Each scene shows the same named points in several views. A view is turned or mirrored, and shifted as a whole, has a little noise and may leave points out.
In the rows, 128 means zero.

Scene 1
View 1
forep: [153 124 122  72 111 129 136 139 151 145 154 145 156 151 132 130  86 142
 142 136 130  96 111 137 122 135 178 107 123 131  85 134 100 148 118 159
 133]
baded: [168  99 102  98 153 130 153 150 169 129 158 120 147 174 141 118  96 130
 156 155 116  91 122 112 100 113 169 119 118 116  75 147 132 144 111 126
 131]
Keza: [111 138 146 104  71 128 119 124  73 185 107 102 159 131 111 124 137 176
 106 170 116  92 120 157 134 122 198  82 139 178  71 103 132 114 173 202
  95]
karu: [122  90  85 169 167 126 170 159  87 171 102 101 131 149 149 109 164 131
 141 150  78 139 117 153  63 101 159  82 121 108  94 166 177 148  89 111
 130]
ritav: [124  80 109 164 175 136 155 171 112 161 115 106 145 160 133 119 125 124
 158 153  64 125 122 153  72  98 139  86 107  90  99 142 175 158  79 131
 125]
tor: [130 118 120 111 118 129 141 145 108 166 123 134 153 141 134 126 116 142
 138 140 103 117 111 158 106 126 171  88 124 125  99 137 128 151 110 157
 133]
Nuseb: [141 112 124 106 120 131 136 142 129 154 133 108 155 153 127 117 114 147
 140 166 115  90 123 135 116 113 177 104 125 139  70 125 137 132 135 156
 111]
dabug: [110 115 138 126 104 135 131 144  79 185 104 106 155 134 116 125 133 162
 121 164  97 107 118 161 112 117 179  83 127 146  85 118 146 133 135 176
 107]
Kif: [152 142 108  74  87 121 140 112 121 157 138 108 142 146 144 114 143 169
 110 172 160  82 129 115 131 121 219 113 150 185  47 136 117 111 176 156
 106]
sil: [122 105 135 128 129 135 137 153 106 167 118 112 155 151 117 123 114 144
 141 159  85 101 119 154 105 111 165  89 117 127  88 123 150 142 119 168
 115]
lagi: [139 106  94 126 141 127 158 145 117 157 124 123 140 151 148 117 135 135
 137 143 109 123 114 141  90 118 171  94 125 124  88 156 146 148 104 128
 134]
gevi: [138 116 116 104 117 127 140 143 119 159 132 130 150 146 134 124 116 143
 134 147 117 110 110 146 107 123 180  93 127 132  87 139 127 146 117 155
 129]
Kavob: [ 87 102 155 158 117 138 124 159  57 195  90 101 161 138 103 128 133 153
 133 162  62 118 115 187 105 109 155  64 114 129 103 107 166 141 119 191
 108]
Mukip: [127 145  98  89  85 118 148 120  85 174 117 153 147 118 153 127 151 161
 108 126 148 132  97 158 113 149 202  82 153 158  96 152 106 144 121 155
 139]
Dob: [113 122 152 104  95 134 116 149  97 176 120 148 173 133 113 138  93 150
 133 132  95 116  97 184 123 139 164  73 121 125 116 111 113 156 112 196
 127]
rolug: [148 119 103 105 123 126 149 137 122 153 132 122 142 153 146 116 129 145
 133 150 123 108 121 133 103 122 185 104 132 142  75 147 128 138 119 139
 128]
maso: [103 119 121 130 110 129 141 151  68 187 100 148 156 120 133 132 133 146
 126 118  92 150  92 192  95 139 163  60 130 119 122 139 133 165  87 165
 141]
defin: [218 123  56  47 141 116 174 118 218  99 189 131 125 180 183 105 114 133
 143 152 186  78 131  59 111 121 208 157 141 148  33 181  95 130 134  84
 141]
pugo: [131 130 124  86  95 128 129 132 112 167 128 139 158 134 129 131 114 155
 124 140 126 107 105 156 124 136 187  88 135 148  91 129 110 140 129 172
 125]
View 2
Kif: [172 139  84 111  98  84  64  76 148 177 144 179 118 153 155 137 164  91
 117 133 141 169 118 117 135 105 151 163 124 109 151 185 120 103 131 148
 110]
maso: [143  51 113 148 119  83  84  77 122  85  72  97 141 160 156 119  98 121
 194 136 119 154  96 154 124 100 119 177 195 106 178 125 140 139 133 115
  56]
forep: [143 110 107 121 143  99 106  65 139 170  77 114 139 162 175 120 166  95
 127 110 134 139 108 131 152  95 160 164 160 123 178 140 105  92 148 107
 108]
sil: [141 101 102 101 120  96  98  99 113 121  74 124 142 173 161 134  97 104
 153  98 115 147 121 144 124 103 146 157 173  81 159 142 157 103 138 115
  92]
Keza: [171 122  99 105  88  45  40  92 117 122 136 160 130 184 189 143 119  86
 155 114 128 175 104 136  96 118 159 184 148  80 146 198 140 103 131 140
  76]
defin: [146 159  71 119 148 160 140  51 184 252 103 167 115 118 105 117 224 108
  67 140 152 137 140  95 206  79 144 118 120 146 168 128  92  94 143 135
 166]
pugo: [153  98 106 125 120  76  78  70 133 138  99 127 135 165 176 127 147  99
 153 121 132 155 100 138 129 101 150 175 164 110 171 157 114 107 139 123
  84]
gevi: [145  99 105 121 125 100 100  79 131 142  84 125 136 156 155 127 131 104
 145 121 129 147 116 137 139  99 140 157 169 106 168 138 133 110 138 119
  95]
lagi: [138  90  94 126 124 126 116  81 136 136  78 126 131 146 117 127 113 118
 147 130 121 146 127 134 148  96 120 146 175 102 162 122 148 123 134 125
 105]
rolug: [147 105  93 121 119 114 101  80 140 153  94 141 130 147 136 129 136 111
 137 128 132 152 122 129 146  97 136 150 159 110 165 139 132 111 138 126
 107]
dabug: [153  99 104 109 103  75  72  97 113 110 103 136 136 174 168 139  98 100
 164 113 119 161 115 142 109 110 143 168 168  81 151 163 153 111 134 129
  79]
baded: [132 122  91 102 143 136 135  84 140 181  64 128 135 150 132 123 144 104
 111 105 124 129 134 128 166  90 147 130 163 105 166 119 135  92 143 109
 132]
tor: [144  86 106 126 124  96  97  77 130 128  77 117 139 159 157 125 122 108
 158 120 126 144 113 141 135  97 136 164 174 105 169 134 132 117 139 117
  86]
ritav: [119  79  99 107 131 138 140 109 110 110  40 111 144 158 113 132  64 123
 158 111 108 132 141 147 140  99 116 130 198  75 160 101 183 115 134 111
 104]
Dob: [145  79 119 123 128  60  83  77 118 106  70  94 148 181 205 124 123  97
 175 102 122 146  91 153 117 103 157 187 182 102 178 148 127 102 142 104
  64]
View 3
Keza: [128 124 136 114 140 184 113  88 161 146 135 148 121 101  94 154 117 165
 143 133 139  87  87 124 156 154 120 120 114 114 229  58 194 119 144  93
 122]
Nuseb: [115 134 147 142 144 136 144  99 111 134 146 169 140 110 115 118 119 150
 145 118 121 113 122 141 113 159  94 123 107 129 190  84 150  99 141 124
 135]
Kavob: [139 122 141 139 125 179 132  66 124 151 154 168 123  81 103 120 114 129
 119 112 181  74  96 116 152 147 134  67 177  92 181  74 154 106 200 133
 117]
dabug: [123 124 140 130 132 172 129  84 136 149 140 165 131  99 110 132 117 146
 130 123 148  90 102 125 140 152 125 105 141 115 198  74 160 111 164 116
 123]
defin: [ 66 147 152 136 154  73 174 154  89 120 111 174 176 163 150 122 130 177
 156 135  41 172 163 161  49 172  64 208  36 197 183 127 118  86  63 127
 162]
maso: [123  92 142 116 142 145 127  89 116 137 134 176 126 103 123 122 140 125
 113 131 162  79 121 110 126 141 172 100 213 106 187 107 129 107 209 150
 112]
rolug: [ 99 127 146 133 140 131 145 109 112 139 123 172 148 124 132 124 125 150
 130 129 113 121 130 130 103 156 113 142 121 149 183 103 131 100 134 127
 139]
Dob: [142 100 143 116 156 130 117  97 108 112 150 168 114 103 107 116 135 141
 145 128 142  82 118 133 126 144 148 112 177  95 220  91 165 111 191 131
 109]
sil: [124 128 145 144 135 142 144  89 106 137 151 170 133  98 115 111 115 136
 132 114 144  99 119 135 122 151 110  99 140 116 179  85 146  96 169 132
 127]
Kif: [101 134 138 118 142 156 131 115 149 148 117 151 145 124 116 154 120 180
 146 140  98 122 109 130 121 162 100 166  70 155 223  80 173 114  94  91
 139]
forep: [120 116 148 123 163  94 136 124  92 106 141 171 134 128 123 114 139 153
 160 132 101 119 139 154  93 152 109 151 122 128 213 102 153  97 143 130
 127]
Mukip: [ 92  92 139  94 152 145 117 120 145 141 100 162 139 131 128 157 146 162
 120 151 116 104 117 109 114 149 165 161 157 148 218 112 142 117 144 120
 122]
tor: [117 112 144 118 148 133 130 103 117 127 133 168 131 115 122 126 139 143
 132 133 132 100 123 127 116 148 138 126 157 123 196 103 144 105 169 134
 120]
baded: [106 140 154 152 142  98 165 113  79 121 142 180 151 122 134  96 119 144
 145 114  99 133 146 155  78 160  81 135 103 143 164 109 125  86 135 143
 143]
karu: [ 81 132 148 156 103 170 166  78 115 183 121 190 166 108 143 121 112 124
  79 111 157 110 120  99 115 156 123  92 163 156 117 114  83  90 167 151
 147]
View 4
rolug: [116 117 121 125  99 181 155 123 129 129 122  94 131 151 146 138  96  85
 134 145 126 105 107 151 138 111 155 111 130 124 105 147 108 163 131 144
 145]
Kif: [ 87 144 115 133 149 193 168 140  97 141 117  73 147 195 130 143  96  75
 140 142 159 105 143 180 163  64 187 115 151 133 132 143 129 153 127 141
 141]
dabug: [ 65 111 113 119 114 175 147  90 132 120 153 105 183 181 157 113  99 105
 144 135 101 111 138 148  97 109 166 110 134 108 104 152 135 166 137 125
 128]
Mukip: [114 125 127 145  84 168 149  86 138 145 176  50 143 164 156 155 108  89
 139 157 163 142 121 146 144  98 184 114 144 137 118 161 131 164 127 110
 129]
sil: [ 77 106 114 109 101 172 152 105 140 120 131 124 163 158 158 117  94  98
 135 135  91 105 123 140  93 129 146 113 128 107  91 151 117 163 140 141
 137]
Keza: [ 30 125 107 122 147 182 157  86 110 130 162  99 206 217 154 112  97 101
 148 129 118 117 171 160  97  85 187 121 149 117 118 151 157 162 141 118
 125]
pugo: [ 77 130 126 136  96 170 155 104 136 135 144  89 158 156 156 144  93  86
 128 135 144 125 145 143 124 116 176 130 140 137 105 160 125 158 135 126
 134]
karu: [157  72 108 102  90 176 138  92 143 112 156 103 134 167 153  98 120 120
 163 168  63  92  51 141 109 116 116  66 119  71  93 136 101 171 126 136
 149]
Nuseb: [ 81 121 118 115 119 181 160 129 124 124 108 113 149 163 148 130  88  84
 132 132 110  98 128 153 122 113 154 116 131 123  99 148 113 158 136 148
 143]
ritav: [125  76 112  99  75 171 137 103 160 103 127 134 141 133 158 105 100 113
 142 144  52  91  70 127  89 154 111  91 108  82  73 142  91 168 136 149
 148]
tor: [ 95 112 123 125  84 169 151 100 148 126 139 101 148 141 160 134  96  91
 131 142 117 119 113 136 113 132 155 118 131 121  94 156 112 162 137 132
 134]
lagi: [132 105 120 117  83 175 149 113 145 124 130  98 127 144 153 131 103  95
 140 156 104 105  84 143 128 125 138  98 125 109  93 147 100 161 129 140
 146]
Dob: [ 49 120 126 131  74 161 148  81 158 127 156 111 177 140 173 135  89  93
 121 125 122 138 152 123  88 148 173 141 134 135  88 169 130 162 144 119
 125]
Kavob: [ 54  89 107 106 101 167 136  62 152 108 174 128 200 181 169  94 103 121
 149 133  66 117 133 129  62 132 150 108 128  92  90 152 138 173 143 119
 127]
forep: [ 86 136 132 132  88 174 164 136 138 137 104 105 129 125 153 159  78  71
 111 127 145 115 135 143 136 135 164 140 129 147  95 161 105 153 139 145
 141]
gevi: [ 97 117 124 125  93 173 154 116 144 127 127 102 140 146 153 137  92  85
 129 139 123 113 119 141 124 121 157 119 129 125  96 156 113 160 135 140
 139]
baded: [118 116 123 113  97 183 165 157 134 124  72 122 111 123 141 141  79  75
 118 134 111  85  97 148 140 133 134 117 120 126  93 142  85 154 134 169
 154]

In a view up to two points have been moved. Name them for each view, in the order of its rows, or write none.
view 1: karu
view 2: none
view 3: maso, tor
view 4: Keza

Scene 2
View 1
Zodo: [ 89 127 165 134 144  80 112 142 168 179 153 127 101 149 155 131 156 165
 129 156 101 118 154 152 144 163 102 173  97 144  90 115  99 120 158 151
 135]
suda: [116 131 148 138 124 117 137 111 154 131 144 130 131 139 168 117 127 155
 144 136 119 115 153 145 127 146 109 132 112 153 119 119 114 106 131 129
 128]
Pimig: [161 113 179 130 123 123 157  92 156 161 162 118 124 132 179  87 171 123
 139 133 125  84 178 139  99 138  93 132  99 164 116 124 148  96 157 137
 107]
Difo: [161 104 154 146 164 119 143  84 166 145 156 105 115  98 175 102 155 141
 130 156 122 106 173 130 102 140 114  98 101 159 133 133 127 116 133 117
 128]
pok: [107 136 148 125 124 107 121 119 165 151 153 125 117 144 164 118 146 157
 142 136 106 121 154 149 130 145 111 144 109 139 108 115 120 117 142 142
 131]
Bil: [116 126 159 133 134 103 128 120 162 162 153 123 114 140 164 117 154 151
 135 146 110 111 161 147 126 151 104 149 102 149 105 118 119 113 149 141
 128]
nako: [113 118 158 141 148 100 129 119 162 157 149 122 115 130 166 124 143 157
 130 155 113 113 158 145 129 157 108 141  98 152 109 123 107 116 143 133
 134]
zev: [101 127 176 131 127  93 130 133 161 177 154 133 111 159 161 118 159 151
 134 143 110 103 159 153 135 160  93 173  99 152  92 114 114 105 162 151
 123]
kuf: [102 121 157 145 145  97 127 127 161 152 144 129 117 135 162 127 134 161
 131 156 113 115 155 146 136 162 107 148 103 154 106 118  96 115 142 134
 135]
favut: [ 85 135 114 150 152 106 111 118 163 106 128 126 126 119 161 144  94 183
 140 153 106 149 139 144 144 151 134 110 119 137 131 123  81 133 104 118
 158]
dodi: [166 120 162 124 122 135 152  82 159 147 162 110 124 123 177  88 165 130
 141 127 124  96 172 134  97 128 102 114 107 155 128 125 154 102 143 131
 113]
voku: [149 128 151 126 124 128 138  91 161 141 158 112 124 125 172  98 153 141
 144 128 116 109 165 138 107 131 112 114 111 150 128 125 143 112 137 131
 122]
View 2
nako: [135  89 102 149 158 137  90 108 102 154  92 125 116 126  96  98 127 100
 165 106 126 128 151 150  84 102 127 113 120  89 120 123 143 141 111 118
 134]
Bil: [134  92 104 144 154 140  93  99  95 155  83 120 112 127  99  97 131  93
 167 102 121 120 149 152  95 104 122 125 120  99 104 126 146 135 118 117
 135]
voku: [124  92 151 153 136 142  96 113 121 158  96 107 127 116 103  86 113 100
 156  64 111 134 138 140 115 112 121 125 118 125 104 122 142 145 128 128
 110]
suda: [129  89 107 136 149 142 114 113 120 162  93 126 126 132 100  92 121 105
 160  92 110 139 132 130  93 107 132 124 108 109 115 134 131 145 125 136
 134]
Difo: [129  91 163 167 143 133  77 127 124 144 115 104 128 108  96  83 101 107
 151  70 134 141 150 153  96 108 122 102 126 105 134 107 142 148 109 120
  93]
Pimig: [119 111 147 153 139 150 100  96 104 143  93  92 104 114 105  64 109  89
 168  73 125 120 158 163 130  96 126 132 123 140 110 116 129 123 131 120
  90]
favut: [139  61  94 140 156 126  99 143 140 174 103 155 154 135  91 121 125 122
 144 101 111 161 113 108  51 122 128 100 105  64 132 138 149 175 104 142
 163]
Zodo: [143  90  74 141 166 139  84  90  79 157  71 133 102 134  98 113 146  87
 173 127 122 112 160 158  79 100 119 122 124  76 101 127 155 133 110 106
 159]
pok: [132  86 103 141 149 139  97 103 105 165  79 127 120 130 103 104 135  94
 161  95 110 127 137 137  97 110 119 131 117 100  94 132 150 142 123 123
 146]
kuf: [136  85  84 137 161 138 101 109 106 160  87 137 118 134  96 104 131 102
 165 114 119 131 140 139  77 104 128 117 112  85 117 132 140 140 116 125
 150]
zev: [134 102  81 138 159 146  99  82  80 153  75 121  95 133 103  96 138  85
 178 120 122 111 161 160  99  96 125 130 121 100  99 127 139 122 123 110
 142]
View 3
pok: [112 105 122  85 123 127 124  85 150 144 105  96 151 182 125 107  85 111
 103 132 152 122 147 144 119 112 124 135 105 133 123  96 131 157 132 117
 132]
Zodo: [103 124 109  88 124  91 129  69 131 158  98  67 143 216 122 106 102  92
 120 131 174 131 152 135 127 132 132 122 102 143 115  82 124 158 126 113
 140]
Difo: [122 119 117  95 130 148 113 122 135 147  94 130 113 139 114 119  84 127
 117 133 146 104 124 138 149 117 116 152 128  92 124 106 116 135 106 124
 109]
suda: [118  93 128  90 123 151 131  90 150 147 113 116 152 161 120 106  84 128
  97 144 135 131 140 139 110 110 114 145 116 120 123 112 136 152 129 121
 112]
favut: [108  99  84  64 108 163 163  68 182 183 102  90 146 138 108 100 106 118
 112 161 159 127 105 114 106  98 106 122 126 123 126  95 167 148 128 121
  88]
Bil: [113 114 125  94 127 118 121  89 134 146 104  98 140 190 123 111  89 110
 110 131 154 123 148 140 127 126 125 138 108 128 118  98 121 151 123 117
 133]
Pimig: [126 110 158 117 139 125  95 125 106 120 110 137 133 176 121 117  69 133
 100 125 127 120 159 156 141 134 124 169 113 103 119 121  93 145 114 120
 138]
zev: [112 115 130 100 127  94 119  78 120 143 107  83 151 216 123 107  92 102
 113 131 156 138 162 141 120 137 131 139 100 138 111  97 114 156 127 114
 142]
voku: [122 103 138  97 130 149 112 114 138 129 104 132 138 153 124 114  70 129
  96 129 133 108 146 150 134 109 119 157 116 107 128 112 118 149 121 121
 125]
nako: [113 119 116  93 126 121 128  88 133 157 103  96 135 181 116 109  97 110
 115 139 158 127 135 132 128 128 121 137 114 121 115  97 123 147 118 117
 122]
dodi: [128 105 151 109 135 146  98 133 127 116 107 146 132 152 125 118  62 135
  98 124 126 107 150 157 141 116 117 165 118 100 125 121 105 145 115 121
 128]
View 4
Bil: [146 130 110 111 121  90  70  79 107 127 134 130  99 107 145 134 123 121
 115 126 138 129 159 110 134 117 131 162 149 152  93 137 145 177 118 158
  92]
dodi: [122 113  87 127 120  94  69 125  98 117 128 115  94 118 162 177 123 128
  77 138 155 131 139 106 117 126 119 135 165 147 127 126 127 158 148 134
 112]
pok: [139 128 110 105 124  93  81  85  92 126 137 119 107 111 149 131 125 128
 119 129 132 123 158 119 152 111 140 162 149 150  98 141 142 183 103 155
  93]
kuf: [146 148 119 101 111  90  84  66 107 124 138 121 112 116 134 117 129 116
 123 122 124 121 164 115 142 111 145 173 143 152  91 142 150 181 109 169
 103]
zev: [163 123 110 106 116  91  63  73 110 142 127 152  87  94 135 132 115 116
 132 115 136 134 167  98 148 117 119 164 147 159  84 133 152 185 110 168
  77]
nako: [139 149 115 115 121  88  73  66 121 121 138 118 109 111 141 124 125 116
 113 129 130 125 155 113 116 116 144 172 143 147  84 139 151 171 125 161
 104]
Difo: [116 146  98 132 126  88  69  96 124 107 136  97 111 122 157 153 127 122
  78 140 144 127 138 112  82 128 137 158 157 137 103 132 139 150 158 141
 128]
favut: [116 174 133  93 118  89 114  65  94  96 153  76 148 141 137  98 146 123
 116 136 106 106 158 140 141 102 186 185 137 140  97 153 147 174 101 166
 131]
Pimig: [139 108  87 128 112  94  60 116 107 129 122 133  81 108 150 178 115 121
  81 126 157 136 144  93 115 130 103 135 164 150 119 123 134 161 152 143
 104]
Zodo: [160 136 117 104 128  91  64  54 117 139 137 143  98  92 142 111 115 117
 143 120 131 129 172 111 143 114 138 178 141 158  65 143 157 190  98 168
  73]
View 5
zev: [144  99 142 149  93 101 146  95 153 149 125 118  83 167 174 160 141 111
 140 111  81 117  75 165 149 155  88 152 150 131 184 108 154 104 173  93
 133]
favut: [141 183 139 109 160 121 156  94 108 160 113 110 138 153 168 181 130 116
 119 165  89 154  84 154 145 110  79 131 131 116 174 158 107 126 119 132
 157]
nako: [140 126 148 134 119 106 150 112 142 156 124 112 104 169 164 158 134 123
 128 124  74 132  89 164 138 138  84 137 142 136 187 123 142 105 147 110
 145]
suda: [155 119 147 127 126 121 154 100 142 159 136 100 114 161 165 155 136 126
 140 128  94 125  76 161 135 119  95 131 134 128 160 140 137 119 132 118
 134]
Pimig: [151  74 163 143 102 110 151 134 176 162 155  93  89 177 144 118 132 148
 148  88  82 100  90 171 122 126 115 119 131 158 159 114 169 105 139 106
 130]
pok: [142 130 135 131 121 109 154  93 153 158 123 108  93 163 162 163 136 120
 130 124  91 114  79 158 151 131 100 140 135 132 162 123 140 115 155 107
 139]
dodi: [149  96 159 130 120 116 156 136 178 167 152  86  95 176 133 119 130 153
 141  97  90  95  97 168 122 107 124 112 121 161 144 120 163 113 129 115
 134]
voku: [144 117 150 126 128 117 158 124 167 167 142  93  99 170 137 135 130 145
 135 111  90 107  92 162 132 107 116 119 124 151 146 124 149 118 127 117
 140]
kuf: [146 131 141 133 119 109 149  96 134 153 121 114 108 162 176 170 136 114
 132 133  83 135  80 162 145 140  80 143 146 124 184 132 135 113 150 112
 140]
Difo: [138 126 169 129 138 109 150 154 156 169 140  95 116 182 134 126 126 155
 124 111  66 126 113 169 117 111  96 109 125 162 179 125 152 107 113 125
 155]
Bil: [139 118 143 138 110 104 149 105 151 156 125 111  91 169 161 157 137 122
 132 115  79 119  87 164 144 139  94 140 140 135 175 117 146 107 154 105
 142]
Zodo: [130 129 134 143 101  92 143  92 142 150 109 125  83 167 177 176 141 103
 126 123  73 129  81 159 156 160  80 159 154 125 197 109 142 100 177  95
 143]

In a view up to two points have been moved. Name them for each view, in the order of its rows, or write none.
view 1: kuf
view 2: none
view 3: Difo, suda
view 4: nako
view 5: none
